Points on a hilly landscape, in no order, each with its height.
A climber steps from a point to whichever of its 6 nearest points has the largest rise for the distance, and stops where none of them is higher. Distance is the straight distance between rows; heights are no part of it.
Z130: [ 16  13 -24 -17  20 -28   4  17]  (h 45.8)
Z534: [31  4 -9 -5 10 11 -3  5]  (h 30.6)
Z231: [-16  -4   6   5  -4   4  -3   2]  (h 34.4)
Z371: [ -4  -4 -17  -8  11 -21  -5  14]  (h 41.1)
Z410: [  8  -3 -17  -7  13 -14  -4  11]  (h 45.4)
Z172: [-13   4  20  21 -35  16  10 -33]  (h 28.9)
Z29: [  0  -1  24  21 -29  19  -1 -15]  (h 25.7)
Z255: [-25  -2  10   5  -8   2   3  -7]  (h 42.5)
Z783: [  0  -6 -11  -5  11 -12  -6  10]  (h 39.7)
Z782: [ 25   9 -17 -10  15  -4   1  10]  (h 48.7)
Z175: [27 -5 12 13  1 19 -9 -3]  (h 58.9)
Z552: [ 42   3  13   6   2  29  -7 -10]  (h 19.4)
Z654: [-29   2  15   9 -14   4  13 -23]  (h 40.1)
Z565: [-21   5  18  15 -24  11   9 -25]  (h 34.0)
Z413: [-10  -8  -5   2   2  -2  -7   6]  (h 10.5)
Z159: [-11  -1  22  15 -25  16   2 -19]  (h 33.0)
Z627: [ 20  13 -21 -13  17 -19   3  16]  (h 50.9)
Z995: [-4 -7 11 10 -6 10 -7 -2]  (h 59.6)
Z439: [ 18   8 -20 -11  16 -14   1  13]  (h 50.2)
Z775: [23 -2 -7 -2 11  4 -4  6]  (h 25.6)
Z584: [-25   0  13   8 -13   7   6 -15]  (h 39.6)
Z589: [-3 -8 10  9 -3  6 -7 -1]  (h 36.7)
Z39: [  4   3 -20 -13  16 -28  -2  16]  (h 41.9)
Z277: [-32   2   5  -2  -5  -1   8 -10]  (h 46.2)
Z46: [ -1  -5  17  15 -14  14  -5  -8]  (h 24.1)
Z425: [-37  -2 -12 -20   7 -30   8  10]  (h 52.5)
Z577: [ -8   0 -18 -16  13 -34  -2  16]  (h 27.4)
Z990: [37  3 -1  2  6 21 -6 -4]  (h 27.5)
Z357: [19 -3  2  7  6 12 -8  0]  (h 69.0)
Z386: [38  7 -4 -6 10 20 -2  0]  (h 33.2)
Z663: [ 1 -8 -1  4  2  2 -6  5]  (h 3.7)
Z145: [-10   2  23  21 -33  18   5 -26]  (h 29.1)
Z160: [-22  -4   3   1  -3  -1  -2   1]  (h 25.8)
Z206: [ 30  16 -18 -16  14  -9   6  15]  (h 63.2)
Z467: [ 34  14 -15 -15  14   5   5  10]  (h 47.0)
Z171: [-22  -4 -13 -15   7 -28   1  14]  (h 51.8)
Z549: [ 18   2 -17  -5  13  -5  -2   8]  (h 57.9)
Z875: [28 -6 16 12 -5 22 -9 -8]  (h 19.3)
Z851: [ 13  -7   4   9   2  10 -10  -2]  (h 23.4)
Z796: [-27  -7 -10 -14   4 -21   1  11]  (h 58.7)
Z459: [ 25  18 -21 -15  16 -19   8  18]  (h 47.8)
Z957: [-33   3  11   5 -10   3  10 -16]  (h 41.6)
Z244: [-43   0  -1 -10   2  -9  13  -9]  (h 62.3)
Z397: [-11  -7  -7  -5   4 -12  -3  11]  (h 35.6)
Z915: [-17  -1  18  14 -17   9   2 -10]  (h 41.2)
Z365: [33 -3  4  4  6 21 -8 -6]  (h 20.6)
Z925: [ 8 -6 -9 -1  8  1 -6  5]  (h 19.1)
Z190: [ 16  -7  22  18 -20  20  -8 -10]  (h 4.9)
Z468: [ -5  -4  19  18 -18  14  -4  -9]  (h 28.6)
Z841: [47  6  6 -3  8 30 -5 -6]  (h 26.2)
Z761: [-28  -5  -1  -9   0  -9   2   4]  (h 42.6)
Z864: [-12  -2  19  16 -19  14   0 -13]  (h 35.8)
Z118: [ 20  24 -24 -19  21 -34  11  24]  (h 38.1)
Z664: [-24  -5 -17 -19  10 -36   3  17]  (h 43.9)
Z526: [-42  -4  -8 -18   3 -18  12   5]  (h 52.3)
Z166: [-37  -3  -4 -11   1 -10  10  -2]  (h 53.5)
Z419: [-16  -5  11   9  -8   7  -1  -3]  (h 59.9)
Z165: [  6 -10  15  13  -9  15  -7  -5]  (h 64.5)

Call two points neighbours if one is among the 6 nearest of the other. Go from one point of each pair to the other, from neighbour to neighbour, staying as high as possible. Name the lowest point that can't be avoided.
Z244 and Z165 => Z255
Z244 and Z796 => Z166
Z165 and Z419 => Z995

For each start below, name the point where the climber stops.
Z663 => Z165
Z29 => Z419
Z654 => Z244
Z875 => Z357
Z413 => Z796
Z39 => Z206
Z386 => Z206
Z957 => Z244
Z371 => Z796
Z841 => Z357
